Points, in no order, along strands that fork, close into loops and pass close to each other.
Points whose rows are less than 69.9 apart are linked; no others are. Some points are linked to none.
Zek: [ -2   3   9  -6  -2   4  -4 -11  14   5   1 -26   9 -15  10   9 -21  -7
   2  -8  -8  -5   8   8  -4  16  -4 -11   1  -2 -12  25  11  12  -1  20
 -18  -2  10 -28 -11]
viruv: [  4   0 -10  -6   3 -21  -5   3  -8   4  18  -2 -16  23   5   0 -10  27
  -4  -5 -18   1 -14   2  -2 -11  -2  -9  11  -4  24   2 -20   2  10   8
   8 -19  -4  21  16]
Safit: [ -6  -5 -19  -3   3   3   9  -3 -11 -11  11  15   0  12  -5  10   8   4
  14  14  13   9 -28 -22  14   2   6  14  -4   8   8 -27  -6  -6  -3   2
   7 -12 -24  19 -10]
ragi: [  4   8  13   9  -6  -3   6   5  -7   9 -15   8   2   4 -13  -8   1  -2
  -8 -13  -2  -5  -7   7   5 -17  -3  -2  11  13   1  11  17  13  -6 -29
  -9  25   7  16   7]
sus: [  4  13   0 -12  -3 -10  12  -6   5   8 -18  -9  -1  -2  -7 -22   0  16
 -14 -12  -5  -4  -1  16   1  -8 -17 -29   6  -5  -9 -12   3 -19   8 -15
   8  -9  13   9  27]
rad: [  3   9   5   9  -5   2  10   2  -4  13 -33   4  -3 -17  -7 -17  11   0
 -30  -6   2   0  -4  -1  10  -4   2   6 -10  11   1 -12  15   1  -4 -28
   4   8  12  13  16]
bov: [ 14   6   0   9  -9  -9 -10  19  13  11   8 -14   7 -13 -34   2 -18   2
  12  36  -9  14  -2  -8   8  10  37  -7  -1  -5   0 -13   2  -3   8 -17
   7 -14 -17   0  22]
remap: [-25 -11  -3   1   2   5 -10  -2  11   5   3  13 -13 -10   6   3  -5 -21
 -12  -1   6   8 -15  -1  -3   1 -15  19 -34  -1  13   2  -1  15  23  19
  -8  20 -10  -3  10]
kugor: [ 13 -15  -9  16  -3  11  -7   6 -19  -3 -13  -5   9  13   5  15   0   5
  -7  13  14 -11   6  -3   9  -4  17  21  12   4   8 -17   2  -3 -17  -4
  -2 -12  10  -4  -8]
beraz: [  9 -25   0   7   1   4  -5  12 -22 -11 -21  20   9  17 -14  -1   2   3
 -15  13  25 -13  -2   1   4  -4  -5  14  19   7  -7 -22   2 -16 -12 -19
 -17   8   8  -2  -3]
fazo: [ 11  10  18  -9 -10 -23 -14  15   5   9  -3  -2 -13  -8 -19 -29 -19   9
 -10  -4 -10  -8  13  22 -11  -9  -1 -21 -10 -10  -9  14 -14   0  -3   1
  -2  -1   5 -13  23]
lom: [ -8  11  -9  -5  11  12   4 -13  -4 -16  18  14  10   7   9   4  21 -17
  31  -7  21   4  18  -9   8   8   1  -1 -16   2 -13   0  -2  -3   6   8
  19   3 -12  -4 -19]
divu: [-11  10   2 -21   7   5  31 -20  -2 -15 -15  -6  -5  -4  13  -1  14  10
  13  -4  -9   3 -39  -4  10   0 -28  -6  14  17   2 -17  -3 -19 -16  -7
  -3 -17  -9  10  -9]
Ses: [ -2  -1  -5 -19  -3 -19   6  -5  -9  -1  20 -14  -9   7  14  -6 -13  21
  -8 -12 -18   2 -24  10  -4  -5  -8   3   2   3  25 -14 -14 -11  -1  24
  -7 -19 -19  20   5]
mikoz: [-14  17  13  -7  -2  -3  12   5   6  -1  25  -2  17 -18  -6 -14 -11 -49
   9 -15  -2  12  -1   8   3 -14  14  13 -15  11  -8  11  12  15  -5   5
   2  33  -9 -12  -8]
Dusu: [ 29   2  -7   1  -1 -16 -15   3  -8   0   8 -13   6   4  16  -2  -6  37
  -3  -6   1 -15  38   9   5   7   9  -7   8 -14   4   0 -10   7 -11   8
  13 -19  14  -3  -3]
vumil: [-10 -16  -7   9   3   9 -16 -12  12  -1 -18   9 -10  -2  19  10   9  14
  -4   6  16  -4  22 -14  -5  15 -39   7 -10 -10  -5   0  -3   0   3  21
   4  -3   6 -16 -10]
pema: [  0  -6  -8  15   3  13 -12 -17   3   8 -23  -3  -4   1   5  20   5   3
 -11  -2  25  -5  14   7  -3  13  -7   5 -12 -11  -9  22  27   8  21   0
   0   7  24   3 -10]
toz: [ -6  -7  22   8  -6  -8  -3  10   0  -9  15  -3   8   1 -16  -1 -10 -10
  10  16 -15   8 -11  -1  -7   1  -2  -7  16  11  -3  13  -1   4   2  10
 -31  22  -2  -8 -10]
darib: [ 14   2  -9  -3  17   0 -15  14 -26   0  29   4  11  24  -5   6 -21 -10
   3  -1   5 -11   0   0  20 -32  26  21   1   4  14   7 -13  17 -19  14
   5   0  -7   3 -11]
fab: [ -5   4   2  -9  -4 -12   5   0   6   0  22 -18  -7 -13   0   0 -17   1
   4   2 -27  12 -15   6   4   6   8  -3 -12   4  26  -4  -9  -2  12  13
  -4 -18 -23  -3  13]
Vute: [  0  -6   4 -24   7   7  10 -14  -1 -20   2   9   1  21 -23  10   2   1
  14  -4 -10  13 -12  15   5  18 -14 -15  -5  -2   0 -15   4 -26  31 -10
 -21  -6  -7  -9   7]
zadab: [ -6 -12 -18   3  11  10  -7 -12  -1   7  -9   4  -1  15   5  25  -8 -10
 -10 -12  20  -4  -1   8  10  -9 -12  12 -13  -8   7  10  22  16  17   1
  -5   5  12  12   0]
gef: [-11  -6 -17   0   7   7  -9  -2  -5  -9  -1  35   1  21  13  -4  23 -11
  18   0  28   0  10 -26   2  -8 -26   2  -9  -1 -16  -2 -12   7  -7  14
  21   7 -14  -6 -18]
keti: [ -2  -4 -23  -2  14  10   0 -13  -7   6  -4   0 -12  16   4  19  -4  -6
  -6  -2  17   6 -13  -2  22  -5   4  10 -26  -7  21 -11   6   5  24  -2
   9 -16   2  13  17]
Nito: [ -8  -5   7  -8  -3 -18 -17 -12   9  -3   3  -1   2   1  11  -7 -12  15
  -4 -15   0 -11   8  17  -7   2 -42  -9  13  -3  -6  12   3   7  -3  20
 -16  14   3   2  -9]
boki: [ 25  16   6  -4  -5  -9  -3  15  10  10  12 -20   5  -5 -21   0 -15  17
  22  10 -28   5   2   3  -7   4  36 -16  10 -12   1   6 -11 -10  12 -20
   9 -20 -10   6  21]
mupil: [  9  -3  22  -9   2  -3   5   1   7  -1 -12  -4   6   2  -8   7 -15 -10
  19  -1 -13  -9 -10  -7  26 -10  -3  16  12  11  10  -6 -12  18 -45  -9
  -3 -16   0 -23  -3]
Pedu: [  1   9   4  -3  14  -2   0   1   3  -2  -3  24 -21  10   7 -19  25   5
  -5 -21   4  -8  19 -10 -10   7 -10 -15   3 -13 -13   1 -21  -8   7 -12
  27  -6  22   3  10]
Fufeb: [ -1   7   6   7   2  13  -3  14  -3  -2  16  -7   4   1   4   1   7 -11
  17   4 -13   0  -1  -3 -39   4  39 -15  27 -10 -19  25  -7 -12   9  -7
  -6   7  16  -4 -14]
Sono: [ -8   7  -9   5   4  15   3  -8   5  14 -21 -19 -16 -19  24   1   4   3
 -17   0  -8  -5  -4  -7   2   7   8   5 -15  -4  16  -6  -3  -4   1  -2
  17 -30  12  -3  13]
kag: [  4  -9 -13 -10   4  -1  -7  -2  14   4  -6   7   1 -13 -10  12 -12 -20
  -9 -10  20  -7  37  29   8 -23  -7  21 -23 -14  -9  11  23  14  -1   3
  14  -3  14  -8   0]
safi: [-21 -15  -9  11  -5  16  -3  -5   9   5  10  -3  -1  -4   7  19  -8 -19
   2  13  12  19 -26 -14   4  15   8   2 -26  -7  10   6  11  18  29  13
 -14  12  -2  -1   8]
pek: [  6  -1 -16   0  18  17   2 -24  -4  -3 -15 -10   2   7  21  21  21   7
   3 -19  12  -2  15 -12  20   8 -12  17 -14   2  12  -4   7  -5  -6   5
  18 -23  15   4 -18]
bokal: [  5   4  27   2  -5 -22  15   7  -5 -11 -10  24   0  15 -22 -21  14   0
  -3 -24 -11  14  -1   2   5  -3 -22   4   3  16  -2   6  -2  -9  -3 -29
 -11  20   7  22   6]
Bele: [-15  11  -4  -5   1 -15  20 -11   9  -2  -9 -10  -6 -13  -3 -13  -7   8
  -5  21   2   3 -16   9   8 -11 -24 -29  12   7  -1 -17   7  -8   9  -4
  10  -4 -12  15  26]
kavol: [  4   2   0  13  -6  -4 -16  10   9   7   0  -4  -6 -28 -17  -7 -12 -10
  -7  43  19  10  19  -1  -5  15  33  -9 -19 -11 -24   7   4  10   2   7
  11   4  -3 -23  14]
zuna: [ -4  -7 -10  -6   8  -6  -7   8 -16  -6  -8  10 -10  13   9 -19  -2   0
 -17  -7  10 -19   0  15 -21 -20 -17 -12  22  -3 -11  -6  -7 -20  -1  -2
   2   0  12   3   7]
fami: [ -1  12   0 -10   8   1   5  -9  17  10  -3  -8  10 -30   8   3 -14 -29
   1 -14  17 -10  33  28  -2 -21   2   7  -9 -12 -20  21  21  23 -10   6
  15   7  10  -9  -2]
nen: [-22   2 -21  -1   6  22   7 -10  -8   7   6 -16   3   2  36  11  -5 -27
   4  -6   1  -2 -28  -4  -9 -24  -2   1   2   9   8  12   9   9   3  22
  -5  10  -7  -3 -12]
nivon: [  6  26  22  -3  -5   2   6  10  -1  21   5 -11 -12 -13   0  -9  -7  -6
 -19 -16 -23   7 -11   4 -12  -6  37   2 -17  -8   9  37  -6  24   1 -11
   8  19  10   0  13]
lazun: [-27 -13   3   8  -2  19   1  -8  13   7 -29   6  -6 -14  24   8  17 -16
   1   9   5  -1 -23 -21  -9  -1 -30  11  -3   7   0  -1   1   9  -7   8
 -12  12 -11 -12  -5]
zonun: [ -7  11 -24  -4  17  17   1 -13 -10  -7  13  10   0  10  24  -1  25  -3
   5 -23  19  -6  20  -4 -10   4   1  -2  -4  -3 -12  -4  -1 -21  13   6
  26  -6   3   9 -13]
tirub: [ -2  22  25   4  -9 -21   1  16   2   6   3   0 -21  -8   0 -27   0   3
  -7  -1 -15   2  -1   4 -19 -15  13 -12  -5  -6   2  30 -19  14  -4  -6
   9  10   6   9  18]
Pib: [ -2  -4  -1  12  -6   4 -10   8  20   9  -2 -14  -2 -18 -17  17 -15  -2
  10  41   5  17  -4 -18  -1  27  33 -15  -2  -8 -15   1  10   5  12  -6
  -5 -12   3 -17  11]
Tef: [-12 -11   2   4  -2  -9 -10 -10   7   2  -5   7   4 -10  15   1  -1   0
  -8 -14   3  -5   4   4   5  -3 -30  21   0  11   6  -1   6  20 -16  16
  -2  17  -7   5 -14]
gamu: [ -7  -4 -14  -1   7   6  -4   0   9  12  19  10   4  15  -2  25 -12 -12
  -1 -18 -12 -15   3  -1  17 -20   1  18   0 -10  15  35   6  45  -5   4
  -8  17   7   7  -9]
Vari: [  0  20   3  -5  16  14  12  -5  18  13   9 -20  13 -21  14  16 -22 -31
  13  -6  11  -5  19   5   3 -16  15  -4   2 -10 -14  32  17  38 -13   6
   6  13  13 -16  -8]
nuno: [  4   4   5  -3   2   3   1  -7  17  13   8   3  19  -5 -13  23  -9  -6
  -1 -26  -5 -11  21  12  16  -9   4  15   2  -8  -5  36  25  42 -13  -7
 -10  13  13   0 -14]
muk: [-10  -1  -8  -5   2  -5   3  -8   7 -23  16  15  -3  13 -12   0  16   3
  28  10  -7  12   0  -3  -7  20 -13 -13   4  -4  -5  -7   0 -27  27  -7
   4   3 -11   9  -7]
mebe: [  6 -15  -3   2  -8 -19  12   3 -14 -13  -5   3   8   2   8 -22   5  27
 -28   5   8  -4  -6   4  -5  -3 -29   4  35   9  -6 -29   1 -25 -22   4
  -5   8  -1  19  -5]
lafik: [ -8   1  -2   9  -8  -1  -3  -1  14 -10   3  -9   8 -24 -10  -9  -2  -2
   4  29   6  -1  16   3 -16  16   5 -17  14   1 -24 -16  10 -23   2   5
   0   0 -17  -5  -6]
Nel: [ 13  -6  -4  -3  -4 -12  -9  10   1 -10  30   9  -5  20 -27   6  -6  14
   8   3 -25  15   5   2  -5  18  14   0 -10  -8  18  -8  -8 -21  27  -5
  -8  -6 -24  11   5]
zabi: [  6 -18  14 -10   5  -3 -12  -7   7   0 -12   3  -9   8  -2  15 -11  16
   0 -13 -13  -9   2  -1   9  17 -27  12  -2  -1  16   1 -14  11  -5   8
 -17 -15   2 -19   1]
lib: [-21   0  -1   7   1 -18   7   2  10  -8  -5   2  -3 -10 -13  -9  -1  -7
  12  48  17   4 -14  -1   7 -17 -21 -33  18   7 -11  -9   2   2   6   2
  -1  14 -14  10  19]
Zef: [-17 -13  -4  -1   2  18  14 -11  18   7 -36   2  -6 -13  16  14   6 -30
   5   8  15  -5 -14 -16  14 -11 -21  24 -12   4   1  -8  11  15 -29  -9
  -3  -5   1 -10  -3]
Taze: [  1  10 -16  -5  21  16   5 -11  -4  15 -13 -12 -19  10  21  13  -1  -7
  -6 -16  -3  -8  -8   0  16 -15   7   6 -15  -5  26   4   1  13   5  -8
  16 -22  13   4  17]
bira: [-23  -7 -10  -8  10  23  13  -7   0   9 -22  -4 -12  -1  32   8   5 -28
   1  -5  -3  -9 -42  -6 -15 -19 -20   2   9   7   7   5   5   0  -5  -1
 -14   1  -1 -10   1]
kameg: [ -1  10  -4   1  -7 -19   5 -12  12 -17  29   0   7  -2  -3   3  14  16
  31   5 -18  17   8  -3   5  26  -6 -14  -7  -4   9  11   1   1  31  -2
  10  12 -12  13  -6]
Mim: [ -2   5  16   6 -11  -8  -8  -6   2   2  11   4  16 -11  -5   0  -3  -5
  -4 -24  -3  -3  14   9   6   7  -6  13  -5  10  -2  20  15  22  -4   7
  -9  30  -3   5 -22]
Setu: [-11   0  11 -11   3  -2  18  -2   0  -6 -18   8 -16   2  14  -8  10  -1
   6  -6 -17   0 -33 -15   4 -14 -25   6   3  14  19 -10 -23  -3 -23   0
   1 -11 -16  -2   3]
lok: [  8  -3   2  17 -17   3  -1   3   5  -8 -19  -7  16 -24  -8 -10   3   7
 -12  31  18  -6  29   8  -2  17  11  -3   4   4 -24 -12  16 -13 -10   0
   3   3   5 -15  -8]
Duz: [ -4  -9  10   4   2  17   3  12 -15 -13   9  13   7  27  -5   8  18 -27
  34   0  -3   3 -17 -26  -7   0  17   7  10   6  -7   5 -14  -6 -12 -13
 -11   6   5 -18 -21]
mos: [  0  -6   0  11  -6  -9 -10   2  19  -3 -11   1  -8 -31  -5  -4 -10 -18
  -5  31  29   1  29   3   6  13  -1   7 -31  -9 -16   6   9  16  -5  17
  11   9   1 -26   0]
lisi: [ -9  -9   8  -8   7  15   8   3  17  13 -19   0  -2  -7   7  14 -10 -34
  10  -6  -8  -7 -14 -10   8 -17  -5  22   3   9   2   2   4  23 -36 -10
  -9  -7   9 -24  -2]
vivog: [ -2 -16  -9   8  -8   0   4   1  24  -8 -26  -5  -1 -19  -7   2  -1 -15
  -9  28  44   0  21   0  25  -2 -12  11 -34 -15  -8  -9  16   5  -1  -2
  17   6  13  -5   4]
Peb: [-11  11   4   9  -6  10   9   3  -1  15 -31 -13 -17 -31  12 -20  12  -4
 -38   4  -8  -5 -13  -5  -9   3  19   6 -11   3   5  -9   3  -9  -6 -20
  15  -8  12   4  15]
voro: [  5   4 -11   7   7  -5   4  -3  12   0   3   9 -11  -5   5 -20  24  18
 -19  -3  -6   4  19 -23   0  21  -7  -1   0  -8  -6 -19 -14  -8  -3  -8
  37 -16  11  13   4]
vomo: [  8  10  31 -17 -11 -17  13   0   3  -6  -1   1   2   4 -26 -17  -2  -1
   3 -26 -26  13  -5  12  13   1  -8   0 -14  12  11   3  -3  -6   1 -14
 -15   3  -2   3  11]
gebi: [-10   6 -18  -1   8  25   7  -6 -20   1   8   6  11  16  30   8  13 -30
  16 -20  11  -5 -13 -12  -2 -21  10  14  -4   9   5  10   4   6  -3   8
   8  10  -9   3 -23]
vola: [ 18 -11  -5  -1 -13  -5 -13   8   1   7 -15   9  14  -8  -2   3  -8   1
 -24 -14   9 -14  37  24   4 -18   7  33  -4  -4  -5   8  17  17 -22  -6
   4  10  20  -3 -12]
biv: [  5   2   2  20  -3   7  -9  14 -19   9   4  -2   0  -1   6  -2   7   2
 -12  -4   3  -5   4  -8  -3  -1  34  17   0   5  10  -7   1   2  -7  -8
  10  -4   4   8  -3]
Dorur: [ -1  -3   5  24 -14   1  -3   9 -17  11  -2  -4  -7  -1   7   0  14  19
 -26 -11 -18   1 -19 -11 -20  10  21  12  15  10  18   3   5  -9   4 -17
  -8   3   4  31  -6]
ful: [  2 -10  26   5 -11  -7  17   8  -8  -1 -16   6   5  -3 -32  -5   6   6
 -14   4  -7  18 -26   0   2   5  -8  11   4  18   5 -21   1 -23   6 -24
 -31   8 -14  14  16]
Nemu: [-11   2  11  -7  -7  12   7 -14  13   0   9 -29   2 -19  17  13  -9  -2
   8 -12 -25  12  -8  -3  -9  35   0  -7  -6   1   2   8  10  -6   6  15
 -21 -10   3 -28 -12]
gese: [ -6   9  -1  29 -10  -2  -3   6   7  10  -8  -8  -5 -16  -1   1  13   7
   1  34   4  -1  -3 -14  -9   7  27 -15  17  -1  -6   6  10  14   0 -14
  10   9   2  16   1]
bozag: [ -8  -7  -8  13   6  21 -15  -8   6   1 -10   2  -6   1  16  16  10  -8
  10   4  21  -9  16  -7 -14  13  -6  -3  -9  -9 -15  21   2   5  12  13
   5  -5  14 -19 -13]
ronuk: [ -9   9 -11   9   1  14  -1   6   2  10  15 -13  -4  -1   9  12   0  -8
   8   8 -14   5 -15  -5 -25   4  41 -13  11 -10   1  19   4   3  31  -5
   6   3   8   7   2]
mar: [  8 -10 -11  -2  -4  -8   4  -2  -2  -9   6   5  -4   2  10 -21  11  25
 -29  -2  -4  -2  13  -7  -3  13 -13   6  15  -2  -1 -34 -11 -28 -14   1
  14 -15   1  11  -2]
varam: [  9 -12   4   8  -5  -5 -16  21   1  -7  20  23  -6  10 -39  -5  -2   1
  -8  11  -3  16  14  -1  -8  20  21   2 -21  -3   2 -24  -1 -22   9  -4
 -11   5 -30   5   6]
pupo: [  0 -18   4  -5  10   9 -12   7   0  -7  15  -3   6  14  -9  16 -13 -10
  19  22  -7   3  -4  -9  -6   3   6 -14  19   3  -9   2 -11  -4  -1  19
 -28  -2   0 -28 -14]
Tid: [ 19  16  10  -3   8  -2 -10   6  -7   4  21  -3   6   6   0   1  -7  11
  12 -14  -2 -13  26   7   6  -1  20  -9   4 -13   3  20 -18  18   3  -3
  12  -3   4  -5   4]
sova: [ -1  -3   3  10   4  25  -3  11  -3   1   8   3  13  15   6  18  14 -20
  36   9  13   2   1 -37   6   5  31   0  -1  -3  -7   9 -11  18 -17  -4
   1  -1   8 -18 -16]
Velo: [  5   2   9  13 -16   0   4   0  -7  17 -19 -15  -2   1  -9   5   2  34
 -18  -5 -24   4 -25   2  -9   7   7 -11  14   6  15   3   8  -6  11 -24
 -18  -4   7  24  15]
zigub: [ 12   1  -2  12  -4  -2  13  -9  15  -3 -24 -15  10 -20   4   9   2   1
  -2  18  25  -2  25  -2  32   4  -8  11 -14   1   5 -10  20  11 -14  -3
  17  -5  13  -1  -5]
Vidiv: [  5   0   4  -6  11   0 -10  12 -16  -1  13   4   8  15 -15  -4 -17 -20
   1  -4   7 -11   0  13   4 -28  11   5   9   3  -4   6  -3   5  -7   2
  -4   9   0  -5   2]
fipim: [ 17  18   5  -8   7   2   0   5   3   3   8 -13   3 -10  -4  -1  -3  10
  16   6  -4  -6  24   4   5   8  30 -11   4 -14  -2  -9 -14  -5  -3 -13
  22 -31  -5  -9  15]
maduz: [ 12   2  13 -22  -2 -21  11  -5  -7  -8  15   3   4  12 -30  -4 -20  15
  -1 -14 -16  18 -12  19  23  -5 -14   4 -12  11  22 -12  -4  -4  12   5
 -16   2 -22  10  14]
Bib: [  7  -4   4  -3   8  11 -14  12  -1  -7  22  -6  -1  21  -5   8  -5  -3
  22   3 -21  -8   6  -1 -27   7  21 -20  23 -11 -12  19 -18 -15   9   4
 -19 -11  10 -23 -11]
nar: [  0   1 -18  -1  11  14  -4   5 -28  -3  27  16   8  31   6   9   5 -18
  16 -16  11  -3 -11 -11  12 -20  25  21 -12   2  12   7 -10  12  -1   2
  12   7  -7   9 -16]
Tibuf: [  3   8 -20 -10  15   9  19 -16 -15 -12  -2  10  -3  17   9  13  13  19
  10  -7   2   3 -28 -13  17   1 -11   3   7  13   5 -21  -3 -10  -7  -1
  14 -22  -7  18 -16]
suma: [ 14  17   1 -15  -1   3   6 -11   9   7  -8  -7   6  -7 -27  -7  -1  15
   7  -9  -7   6  18  19   5  14  -1 -33 -15  -1 -16  -5   3 -24  23 -14
   1 -15   3  -4  24]
Pif: [  7 -15 -14  -4  12 -11  10  -2 -20 -12   1  21 -13  25   8  -4   5  32
 -11   0   3   0 -30  -4  -9  -9 -33   1  35   0  -7 -22 -13 -19 -12   7
  -3  -7  -3  19  -5]
zuve: [ 20   8   0 -13 -11 -24 -13   1  -1  14   7 -10  -9   7  10 -16   4  35
 -21 -26 -10 -10  19   7  -5  17  -2 -10  -6 -19   5  -9 -12  -4  -2   5
   3 -22  20   8   7]
dem: [  6  -9 -14  -6   4 -20  -4  -1   4  -6  20  14 -14  20 -15  12  -3  27
   5   7 -13  17 -11  -7  10  16  -7  -5  -4  -6  21 -13 -14  -2  34   3
   8 -13 -15  15  16]
Buni: [  9  25   6  -4   9  -1   8  10  -9  -8  38  -1   9   1   3  -3   4  -7
  30  -1  -4   0  17   2  -2 -14  27 -10   6  -8   6  17 -23  16  -1   0
  21   8  -8   8  -1]
beleb: [ -6  16   0   4   6   8   5  -9   9   2  18 -21  12 -17  12  10 -10 -16
  17   4   4   1   7   3   0   5  12 -20   0  -2 -12  27  10  19  13  16
   3   9   6 -17  -6]
bobo: [-12  -1 -22  11  -1  13  -9 -10  -1   9  14  -8  -1   2   6  19  -4   1
  -6   4   1   8 -11   5 -12  16  16  -6 -10  -6   8   8  16  -5  47   9
  -2  -2  -1  14   4]
gasi: [ 11   2   4 -16   7   4   0 -13  -1  -6   5  -7   4  11 -10   9 -12   1
  10 -13  -2   0  10  17  13   9  -3 -12  -8   0  -2  -1   5 -12  17   2
  -5 -16  -3 -13   5]
liti: [-15  -9 -20  -9   2   9   1  -1  -6 -14   5  29  -3  18   9   2  22   2
  20  14  12  11 -18 -32  -6  -4 -17   3  -4  -2  -5 -15 -15 -11   4  16
   8  -7 -31   2 -18]
nisa: [-21  11  -3   7 -10  -9   3 -11   6 -12  25   0   2  -5  16  -1  21   6
  35  10 -19  13  -4 -10  -4   9 -24 -11  -7  -1   9  20  -5  12  18  16
  10  21 -12  -1 -11]
Sut: [ 18  -3  15   1 -16 -22 -12  16   1   6   3   0  -9  -7 -29 -17 -17  28
 -19   3 -18   7  13  10  -3   9   4  -5 -12   0   9 -13 -10 -11  -1   4
  -9  -7 -14   0  21]
vob: [  9 -11  13   1  -3  11   4  11 -18  -3 -18   9   9   7 -28  -3   5 -11
  -9  -2   7   1  -9   0   4   2   9  11   4  10  -7 -25   8 -27  -3 -30
 -20  -2   0  -5   6]
figu: [ -4  -7  16   8  -1  11  10  11 -18 -10  -2  14   5   9  -9   1  21 -23
   9  -7   4   5 -21 -17   2   5  15  17   7  18  -1 -10  -2 -17 -13 -26
 -14   6  -1   2 -13]
lal: [-16  -5  10   3  -4  -7  -1  -5   8  -9   3  -1   7 -10 -15  -3  -6 -11
   9  26  13   7  -7   9  -2   3 -19 -20  12   9 -16  -4  10  -4  13  11
 -18  17 -12  -5   4]
lar: [  8  15  11   9  -1  17  -6   8 -17  23  -6  -5  -5  -8   3  -2   4 -11
 -26 -17  -2   4  -3  -3  -7   4  49  21 -15  -1   0  15   8  15  -2 -17
  10  11  12   2   4]
sokul: [ 24   0  -6   7 -20  -6   5   0  12  -6 -26 -11  17 -17   2  -9  -3  24
 -20  12  19  -6  39  20  14   4  -5   1  -3   1 -11  -8  14  -9  -6   4
  12   5  16  -8  -3]
vam: [ -7  -3  -1  -2   6 -10  -5  12  -2  -9   3  20 -19   9  10 -29  15  -2
   0   0   3 -12  12  -8 -24 -11 -17 -12  12  -5 -15  -5 -29 -18 -11   8
  20  -5   2  -5   2]
sil: [  6   1   3 -23   2  -4   1  -1  -4   0   0 -10  24   3 -15  -9 -29 -18
   5 -13   3 -14   6  34   3 -31  -5 -11  20   3 -20   5  13  -2 -16   5
 -17   9   2  -7  -3]
Fis: [-23 -11  -5   1   0  23 -11  -9   5   0 -21  12  -4  -4  30  -1  23   1
  -2   7   8  -4   0 -26 -19   5 -37   6  -1  -2  -9  -6 -10 -12  -4  23
  -3  -2 -16 -23 -18]
kitel: [ -7 -12  -5  -9   2 -10  -8  10 -23  -4   1  -9   2   5  22 -19  -6  -2
 -17  -7   5 -18 -13  20 -28 -24 -15  -3  29   5  -4  -6  -2 -23 -15  17
 -27  10  -1  12 -11]
sef: [ 28  -2  -4   3 -25 -16  -7  11   5   6 -26   1   8  -8   5 -18  -9  26
 -34  -7   4  -9  27  21   7  -9   1  11  -3   1   0  -3   7  10 -17  -2
  10  12  26  -2   6]
zusod: [ -8 -18 -10  -5  13  -3   0   2 -26 -10  -4   4  -6  11  14   2  -2  13
  -4  13   4  -5 -34   8 -17 -21 -21  -5  35  12   0  -9 -10 -14  -8  18
 -23   6 -10  13 -10]
Guna: [  8  -8  17   0  -9   7   9  -5  -2  16 -31 -10   4  -6 -22   9  -3  17
 -18  -7 -15   8 -25   8   6  10  -8   3   2  11   7 -13  12  -7  13 -20
 -31  -1   5   4  22]
Pil: [  9   1  -1  -5 -20 -31 -16  -1   6  10  -5  -8  -2   0  18 -23  -3  31
 -32 -12   2 -13  16  17 -13   9 -29 -10   5 -17  -6  -5   2   1  -9  20
  -6   4  20   4   0]
ves: [-13  16   1  10   2  -7  11   2   1 -10  24   0   7   0  14  -3  17 -10
  39  18  -5   5  -2  -8  -6 -16   5 -21  13   4   2  21 -12  17  -2   8
  15  20 -10  11 -11]
voti: [ 10   5  19 -12   2 -11  10   2 -10  -9   1   4  -8   9 -11  -6  -2   3
  14 -10 -13   3 -14  -7  24  -4   0  12   1  16  18 -15 -22  -2 -26  -8
   8 -23 -10  -2   0]
mil: [ 20 -10   8   9 -13 -14 -10  18  -1  -5   8  13  -2   1 -31 -15  -3  27
 -24   1 -15  10  24   4 -16  21  10   3  -7  -1   1 -31  -2 -31  -9  -1
  -9   0 -23  13   3]

A piece is all that can be reached along the links. How many separate loops has the piece of each point below (a circle has one, a figure eight two, a Y none), and how many tips (points with one link)?
lafik -> loops 1, tips 3
sova -> loops 1, tips 2
voro -> loops 1, tips 0
ragi -> loops 0, tips 3

How many points has the smallest loop of links through each point below? Write none if it is on no loop.
Velo -> 8
muk -> 24
mar -> 9

Name the points in between on the shortest way along the links from the first point to the second, in order.
gef, darib -> liti Safit Tibuf divu Setu voti mupil lisi Zef lazun bira nen gebi nar
Vari, muk -> fami kag vola sef sokul lok lafik lal lib Bele sus suma gasi Vute
ronuk, Pib -> Fufeb Bib pupo toz lal lafik lok sokul zigub vivog mos kavol
Dorur, fab -> biv lar nivon tirub fazo Sut mil varam Nel dem viruv Ses
